Each row is a point on a tangle of strands that fork and nearly touch. The rows are in no order.
Two points are linked if the straight distance between their rows is under 23.9. Some points are linked to none.
Q513: [6, 33, 2, 7, -13, -9, -16, -34, -10]
Q288: [-1, 14, 15, 9, -20, 15, -7, -26, -25]
Q313: [-21, -3, -9, -1, -2, 7, 24, 33, 17]
Q644: [-3, -11, -15, -14, 19, -10, 19, 30, 12]
Q505: [-13, 5, -7, 5, -1, -8, 11, 14, 12]
Q663: [8, -19, -13, -19, 25, -9, 7, 22, 9]
Q255: [-4, -16, 2, -3, -9, 23, 5, 21, 7]
Q984: [0, -17, 7, -2, -5, 19, -1, 10, -4]
Q554: [18, -15, -7, -13, 30, -21, -8, 1, 1]
Q424: [-10, -5, 10, 6, -23, 26, 1, 6, -10]
Q452: [-15, -12, 11, 7, -9, 12, 12, 19, -25]
Q742: [14, -2, 12, 2, 7, -1, -13, -25, -17]
Q995: [-8, 17, -14, 4, -1, -15, 3, 0, 31]
Q48: [-18, -6, 12, 12, -12, 4, 8, 9, -29]
Q128: [-7, -21, 0, -6, 2, 10, 13, 29, -12]
Q11: [0, 0, 12, 3, -22, 31, -7, -7, -3]
Q208: [16, -26, 11, -10, 15, 9, -3, 2, -22]
Q895: [10, 1, -15, -8, 16, -16, -3, 2, 41]
Q263: [3, 26, 12, 8, -20, 16, -10, -36, -26]
Q147: [8, -9, -9, -8, 27, -28, 2, 8, 0]
Q119: [11, -11, -13, -13, 18, -7, 0, 12, 33]
Q324: [17, -21, 17, -5, 13, 9, -8, -13, -27]
Q212: [-8, 18, -12, 6, 2, -25, 1, -4, 20]
Q934: [-9, -13, -13, -12, 13, -2, 25, 35, 10]
Q340: [-3, 5, 6, 3, -27, 33, -6, -4, 9]
Q36: [-13, -10, 3, 3, -21, 29, 8, 22, 10]
Q196: [-10, 11, 13, 11, -19, 7, -2, -12, -26]
Q260: [-17, -13, -5, -2, -4, 12, 21, 36, 10]
Q235: [17, 23, -1, 0, -7, 0, -22, -36, 10]
Q640: [3, 2, -10, -1, 20, -32, 1, 2, 5]
Q853: [-5, -4, 8, 8, 0, -7, -1, -2, -25]
Q100: [12, 6, -1, 0, 12, -23, -16, -21, 2]
Q386: [8, -19, -6, -12, 17, -6, 2, 15, 2]
Q15: [-17, 5, 12, 14, -19, 7, 3, -2, -27]
Q87: [17, -13, 18, -1, 7, 13, -10, -22, -22]
Q856: [-6, 10, -12, 4, 14, -30, 6, 3, 10]
Q341: [-5, 18, -18, 0, 3, -17, 5, 1, 44]
Q757: [-14, -16, 5, 2, -1, 5, 14, 25, -25]
Q344: [6, 9, -18, -5, 10, -15, -4, -2, 45]
Q641: [21, 16, 11, 1, 3, -3, -17, -45, -15]
Q532: [10, 19, -2, 4, 6, -25, -17, -31, 0]
Q182: [8, 29, -3, 6, -2, -20, -19, -34, -3]
Q518: [18, 8, 9, 2, 5, -5, -17, -36, -13]
Q151: [-22, 5, -9, 4, -2, -4, 21, 22, 18]
Q354: [9, 2, -5, 1, 17, -29, -8, -11, 0]
Q43: [-5, 4, 1, 2, -27, 30, -4, 5, 19]
Q579: [6, -23, 11, -4, 3, 16, -1, 8, -18]
Q902: [-10, -16, -7, -9, 5, 5, 20, 35, 0]
Q53: [4, 38, 4, 10, -18, 2, -15, -38, -20]
Q894: [-9, -1, -1, 3, -26, 31, 2, 13, 24]

A fork is a point with three links, a tip a point with one. Leave the first point through the second and follow the links. Name the first fork or tip that comes.
Q995, Q341 => Q119
Q53, Q513 => Q640
Q505, Q151 => Q902
Q984, Q579 => Q641
Q902, Q260 => Q505
Q43, Q340 => Q424
Q934, Q644 => Q386

Follow the links from the first point to the second, and from the first to the third. Name the last point that the two ways share.
Q313, Q48, Q663 => Q902
Q452, Q386, Q151 => Q902
Q554, Q100, Q341 => Q640
